A landscape with many valleys, sampled at points; each row gives a point and its height.
From any point a ball takes the steepest step (drop divided by distance) to one of its 2 nearest points. It stops when none of these is lower. Distance is the straight distance between rows; heights are no part of it.
Pel h=4.34: [  9 -50   2  -9  10   2   9   4 -31   6 -15  15  10 -20  28  10  34  25
  58  32 -36   7  10  16   9  -6 -20]
mesu h=4.79: [ -2  14  25 -34  -4 -12  -9  -4  31  -1  25 -26   7   7   3  15  -6 -17
 -17 -13  -3  -9   0  -1 -35 -10  19]
rin h=4.81: [  7 -15 -27  27 -12  22  -1  -3 -10 -32  29 -15 -11 -33   8  13   7  -1
 -19   6   2   6 -29   4  -8 -35 -22]
rom h=1.08: [  2   4  -4  12  38   3 -15  -8 -19  25   0  12  -2  35  20 -14  10   4
   3 -11  10   6 -24 -15  21  13 -12]
lito h=0.39: [ 16  31  10  30   6 -23  28 -16 -24  27 -23  16   5   5  12 -19  24   9
   8 -12  51 -18 -46  -9  41   7  -3]
lunu h=3.89: [  5  29   9  22 -16  -1   3   8   2  -2  -9  27 -26  18  12 -23  -7   3
 -37 -48  22 -14 -16  12  21 -26  25]
Fal h=7.20: [ -8 -34  -6 -15  12  -9  18  13  -3   0   5  11   4 -25  44   6 -21  46
  20  22 -24   7  38  37  -7  -5  19]
libug h=6.07: [ 20  -6  -9 -20  38   7 -11   5   8  28   4  12   4   4 -11  -5  -7   1
 -19   4   2  23   9 -28 -16  11  26]
vin h=3.73: [  5 -13   4 -32   6  -4  -8 -14  -9   9   1   3   1 -11  26  23  -3   5
  29  23 -24  23   6   9 -17 -15  -7]
Bos h=3.97: [  8 -22   5  10  -1   9  16   3 -44  -1 -21   4  16 -23  16   5  26  26
  67  32 -14  10   1  13  10  10 -28]
vopa h=1.14: [ -8   6  10 -16  -6 -11 -11   6  23   5   9   7   8   8 -20   5  -5  14
   1  18  -7  -2  38   6 -21  25  53]
Gibem h=4.18: [ 11 -21  -3 -33   4  -2   5  -8   5 -11  29 -12   3 -45  25  33 -10 -10
 -13  -1 -14  -4  -2  25 -25 -38   4]
fet h=3.65: [ 25  22 -12  -3 -18  -8   7   0  -9   7 -14   4 -13  -4  -6  11   6 -19
 -12  13   7  19  -3  -4  -8  11  -1]
Nek h=4.68: [ 25 -10 -46  14   0   6  -5  13  -3  -4  22  -5  -7  -7  18  12  29 -15
 -44   3  17  -8  -1 -24   8  -7 -28]
Bibag h=2.15: [  5  35  -3  32  -6 -15  22  -8 -20  21 -10 -10   0   3  -1 -14   9 -10
  -3   4  47 -12 -33 -10  30  15 -40]
Soz h=7.07: [-18 -48  13 -23  11 -27  10  11   8  -4  20   2   4 -31  34  16 -31  49
  26  22 -24  -8  24  30 -27 -21  20]
Ratim h=6.25: [  7  -5  -4 -14  27   3 -19  -5  -9  25 -15   3  -4  18   7 -14   3  14
  14   9  -6  31  17  -9 -18  11  10]
Vis h=7.38: [ -1 -17   0   1 -21   1  21  13  -6   2   3   3   1 -18  21   6  -7  41
  39  29 -26  22  35  28 -15  -3  11]
saz h=2.29: [ 10  21  14  30  14 -13  26  -3 -39  17 -24  24   3  17   2 -18  22  12
  30   5  20 -11 -29  -9  24  27   4]
Pilez h=3.86: [ 23  17 -18   3 -16   3   3  -1 -35  11 -24  -1  12 -12  -1   5  -1  -5
   4  26  14  27   5   5  -2  26  -2]
bor h=1.35: [  5 -15  13 -21  13  -7  -8   4  16  -7  33   3  23 -25 -15  10 -17  14
  -2  15 -11  -4  32   3 -33  10  47]
vanas h=2.00: [ 22  11 -14  19  21   3  -8  -9 -17  24   5  -3  -6  13  23 -10  32   0
   0   1   5   1 -33 -21  19  -7 -44]
Rugo h=4.58: [-43  -7  20 -37 -10 -12 -17 -10   9 -29  12 -23  17 -17  -8  31 -32  -6
   3  -3  -2 -10  25  17 -18   2  15]
Mim h=5.24: [ 12  29  -6  34 -16  -5  14  24   4  -5  -6  21 -27  13  31 -28   8   8
 -37 -34  20 -34 -14  -3  29 -28   8]
bigu h=4.91: [ 23  21  20 -26   0  -7  -1   1  41  14  11 -13 -14  18   1   1   7 -24
 -33 -17  -9  -8  -3 -18 -25  -5  19]
fanav h=2.75: [ 17   5   2  21   2   0   6 -11  -8   7   2  -6 -14  13   6  -2  28  -7
  21   3 -11   2 -38 -16   7  -5 -38]
Dobit h=0.82: [-10   7  -5  17  20   2 -13  -1 -14  26 -20  47 -10  29 -21 -20 -13  25
 -23 -11  16  -6  -7  17  10  25  53]
Lel h=3.23: [ 17  21  -2  18  13  -1   8  -2 -40  41 -37  32   5  32   3 -29  14  25
  10   6  21  -9  -5   3  18  36  24]
dilap h=1.55: [  2 -13   1 -23  29   8 -16 -10   5 -11  34   4  24 -30  -1  17 -12 -10
  -3  -7 -10   5  16  -4 -21   0  39]
Bodun h=5.73: [-20  14  33  16 -10  -2  18   5 -14  -2 -31 -15   1  21 -39 -21 -11  -6
  38 -10   8   1 -16   0  17  14 -36]
pupo h=1.25: [-29  11  10  33 -14  -9   7  27   1   6 -21  14   2  26 -50 -31 -31  20
  25   8  19   1  18  13  24  37  -3]
Kof h=6.31: [-35  10  23 -11 -14 -10  10   9   7 -11 -44 -15  -3  21 -34  -3 -31  -4
  29  -5  -5   2  17  -1  18  15 -15]
tuz h=2.77: [ -7  -1  27   9  -1   5   0  -6  -4  -1 -18  -2 -13  31   6 -11  27  -7
  31  -6 -20  -8 -38  -5  14  -9 -31]
ruli h=5.30: [ 29 -42 -13 -28  44  19   5  -6   4   4  21  -5  13 -48   5   9  -3  -9
 -29 -18  -5  24  17 -16 -14 -26   5]
tukod h=1.04: [-27  19  26   1 -15  -8  -5   8  22   0 -20   2 -17  39  -4 -15 -13  -6
   1 -27 -10  -5 -17   6  -2  -3  18]
Limip h=4.33: [  2 -27  16 -38  -3 -14  -4  -4   8  -2  26 -18   1 -32  18  27 -14   8
   0   0 -19  -5 -15  25 -37 -58 -11]
dus h=3.36: [ -6 -10  23  26   4   3   9   4 -33  -5 -11  -2  15  -3  -5 -10  22  19
  61  29 -11  -1   2  -1  18  28 -28]
Tenuf h=5.92: [ 24   7 -11  -6  36  11 -13  -4   3  23  -1  28   1  13 -16  -9   3 -16
 -32 -20   6   5  -5  -8  -3  22  37]
lodid h=3.96: [ 12  -8 -13 -22   5   6  -8 -10   1  -4  14  -2  -5 -17  25  22   0 -21
  -9   9 -14  20   2   4 -12 -20 -11]
fasok h=6.60: [-44  12  11 -13 -13 -17   4 -11  15  -1 -40  -5 -13  35 -32   2 -35   8
   7  -3   0  -6  21   2  16  27   9]
fedo h=2.35: [  1  20 -11  18  11  12 -20  -8 -35  17  -9   9  22   7 -11 -17  -5   3
 -20   5  32   3 -11  11  10  43  11]
vodab h=4.90: [-17  12  -2   5 -11  18  -1   2 -13 -24  -6 -10   8 -33 -35  -3 -37 -10
   5   0  14  26  11  16  -5  10 -11]
Gase h=4.30: [ 42 -43 -37 -32  -4 -24  14   0   8  -6  15  -1  -7 -37   5  42   5  -6
 -23  -4  -1  16  -7 -26 -31 -28  -5]
maf h=3.48: [  9 -10  19  -9 -14  -2   0 -15   0   9  -8  -3  -3   4   5  16  16  -5
  47  21 -34  13 -11  -1 -17 -13 -18]
vina h=4.55: [ 24 -55 -43 -20  -1  -6  18   0  17 -22  26  -5  -5 -48  12  34  19 -10
 -39  -9  -6  -1   2 -25 -11 -50 -18]
kegef h=5.70: [ 25  13 -16  13  22  12  -4   6  10   8  16  23  -7  15   0 -16  12 -21
 -44 -26   8 -14  -9 -10   8   1  27]
dunet h=4.85: [ 23 -44 -28 -15 -14   9   5   2  27  -9  26 -18 -20 -42  23  15  18   1
 -30  -5 -25 -11  -2  -2 -20 -66 -30]
Ref h=0.65: [-26  29  28   8  -1 -10  15  -9 -14  -8 -39  17 -23  30  -3 -23  -6  16
  16 -46  12  -8 -17  12  35 -10   9]
zakug h=2.87: [-25  25  -2  17   9  14 -20  -5 -12   2  -3   5   4  16 -25 -16 -20 -14
 -21 -13  29  -1  -3  21  29  27  -2]
mapuf h=6.83: [-44 -33   7 -14 -11  -9 -16 -15  12 -15  -5 -23  -4   8  10  18 -10  24
  43  15 -30   6  14   8  -8  -4  -4]
banub h=3.66: [-12  24  32  25   6 -17  26   2 -29  11 -47  24   1  19 -13 -20   9   6
  40  -7   9 -15 -20   3  32  29   9]
taz h=2.22: [-14  18   1  26  10  -7   7   5 -13  23 -33  35  -6  37 -10 -27   3  38
  11   2   4  -5   9   8  22  37  34]
vuzi h=0.85: [-30  -1   1   4 -15  -2  -9  14  27  -2   6  10  13  20 -21   1 -18  26
   4  23  -6  -1  46   4   3  37  43]
Mide h=6.43: [ -5 -14   6 -30  21 -13  -6 -12   4  24 -21   6  -2  31  13  -2   6  23
  30  12 -18   9  30  -9  -1  22  15]
mun h=4.28: [ 26 -13 -31   1   4  10  -8  -7  -9  -6  17  -3  -5 -26  27  17  17  -9
 -19   5  -2  17 -15 -17  -4 -27 -28]
nobil h=3.12: [  4  28 -13  39 -19 -10  24  -3  -1   5   5 -25   0  -9   4  -1  18  -1
  -6  12  45 -22 -34 -16  31  -1 -65]
vupup h=3.94: [ 31 -30   9 -30  -6 -17  -7  -6  22  18   9  -5  -9  -6  12  23   6   8
  10   9 -27   7 -20 -24 -27 -44 -30]
seg h=2.45: [-17   8  14  34  -7  -4  13  15 -19   5 -16   7  18  14 -19 -17  -4  25
  49  18  10   2  17  -2  28  37 -15]
Roni h=4.69: [-22  11  24 -43 -20  -2 -23  -5  19 -20  16 -27  11  -8   1  30 -21 -11
  -5  -6  -5 -12   0  17 -32 -18   1]
rolu h=5.03: [ 37  -3   8 -34  17  -2  -1  -2  32  17  16 -15 -14  -5   2   0   9 -21
 -35 -14  -7  13   6 -29 -25 -15   0]
Bana h=5.17: [-11   3   2   1 -15  14  10  11  -7 -25   0   0  18 -41 -16   5 -35  -4
   5  17  -7  14  28  32 -21   5  29]
fuz h=5.39: [  7   9  -8   8  17  25 -18   4  24  -9  27   1  -6  13   4 -20   8 -21
 -34 -23  -6 -12   3 -10   4  -8   2]
vidif h=3.75: [ 20 -19   5 -21 -26  -4  -2  -8  10   1   3 -16 -14  -4  11  12  19  -8
  20  11 -27   8 -32  -5 -27 -42 -27]
nim h=4.67: [  0  19 -15  32 -17  23  -3   9   3 -26  32 -22  -7 -14  -7  -8   9 -17
 -27   3  10  -3 -11  -2   0 -15 -35]
vitol h=6.38: [ 17  18 -20  42 -22 -10  13  26  10 -11   7   2 -25  13  26 -22  22  -3
 -38 -13  15 -43 -15 -21  15 -10 -15]
gal h=5.12: [ -8   7  -5   9  -6  26 -21   7  25 -25  29 -25  -4   5   8 -15   9 -17
 -29 -13 -12  -3  -2  -3  -9 -15 -13]
ruk h=6.65: [-36 -19   8 -11  -3 -15  -4  -8  15  -9 -14  -9  -5  28   4  13 -11  19
  40  17 -22   2  17  -9   5  28   7]
Rufi h=7.00: [  4  12 -16  33 -31  15   3  37  24 -15  11 -12 -16   4  15 -23  21 -20
 -39 -10 -10 -51  -6 -22  -4 -19 -11]
Zasuk h=4.66: [-24  14  -1  -7  -6  18 -13  -2  -3 -22  -2 -11   2  -5  -9   6 -22 -22
   3  -1   8  21  12  18  -3   0 -15]
dut h=1.82: [-33   0  26 -10  -4 -10  -9  -3  22  -6 -19  -9 -18  51  14 -11   6  -3
  23 -17 -19  -5 -22  -7   4  -6  -2]
tiped h=3.38: [ 25  19  -9   9 -21  -1   7  -2   5   0  -4  -6 -21  15   4   5  17 -21
 -16   6   1   6 -26 -11  -3   2 -19]
Teto h=1.80: [ 11  20 -18  21  26   4 -17  -5 -24  27  -1  13   5  25  12 -20   4  -1
 -27  -5  38   4 -29  -8  24  14   5]
duka h=4.93: [-19  22  32  19  10 -16  27  13 -25   7 -42   1  -5  22 -35 -22 -12  -2
  45 -20  14  -9  -9   4  33  18 -15]
sedof h=4.27: [ -8   5  -9 -23  10  17 -21  -5 -13   5 -13  12  25 -11  -9  10 -10  -8
 -12  18   7  16  35  23  -8  32  35]
bozu h=2.46: [-13  14  -5  17  -2  31 -16  -3   0 -24  13   0  17 -12 -37 -20  -6 -38
 -33 -22  17  -6   9  13  21  12  -2]
kofe h=2.04: [ -2   4   0  10 -16  38   0 -17  20 -31  24 -14  32 -22 -26  -4   3 -51
 -16 -29  -3 -13   7   7   8 -12  16]
dobe h=2.18: [-13  29  19   8  -4 -11  11  -6   6   5 -30  21 -28  32  -3 -18  -6   2
  -4 -35   4  -1 -21   6  11 -13  29]
Guf h=6.96: [-31 -40  12 -24  -4 -19 -12  -2  17  -9  19 -19  13  -7  15  15 -16  42
  28  14 -27   3  25   5 -27  -1  23]
fep h=0.21: [-33   9   5  23 -12   8 -10  14   7  -2  -6  18   9  10 -48 -17 -31   9
   2   7   4   5  23  16   2  38  25]
savez h=4.10: [ -4  17  -7  -4 -11  11  -5   5 -31   7 -26  14  20  -6  -7  -1 -14   9
   7  24   9  24  39  30  -2  30  14]
kisur h=4.00: [  1  14 -23  43 -27   8   5   7   0 -19  26 -31   0 -10  -2   6  17  -4
 -24  14  27 -22 -30 -17  15 -13 -57]
Zunu h=1.78: [ -1  -8  14 -20   7  17  -9 -23  17 -20  32   3  38 -17 -16  11   0 -37
  -9 -15   0 -18  15   5  -7  -3  34]
tav h=4.13: [ 32 -42 -12 -32   0 -21   8  -3  11  11  17   2  -1 -33   9  34  -7   8
   7  14 -17  12  -4 -22 -39 -34  -4]
vub h=4.42: [-29   6   6 -30   4   3 -25 -15   2 -12 -10 -11   9   2 -18  18 -28 -20
  -2  -5   1   6  33  20   7  27  16]
Suvaf h=5.16: [ 42 -21  -8 -39  31   2  13 -10  22   6  24  -7  12 -31  -5  20   6 -28
 -35 -11   1  11  20 -25 -16 -19  11]
Vutuf h=5.09: [ 14 -19 -58  33 -12  -5   3  16   7 -24  34 -12 -16 -11   9   8  37  -8
 -42  10  15 -29  -5 -31   7 -11 -38]

Call two points neighbours if one is among the 2 nearest of the other. Go from one point of each pair to the other, from neighbour to neighbour, staying as low as possible. Name the highest point that can't be avoided.
rom / Ref | tuz
fep / Ref | zakug
Dobit / lito | Lel

For each start below, name the point where the ball stops.
kofe | fep
vitol | Ref
Limip | maf
vina | maf
rin | maf
savez | rom
ruli | fep
Bos | fep
Nek | maf
ruk | lito

Write out the way that a ball takes from each point below.
Vutuf | kisur > nobil > Bibag > lito
Soz | Guf > mapuf > ruk > Mide > Ratim > libug > Tenuf > kegef > fuz > gal > nim > kisur > nobil > Bibag > lito
bozu | kofe > Zunu > dilap > bor > vopa > vuzi > fep
Rufi | gal > nim > kisur > nobil > Bibag > lito
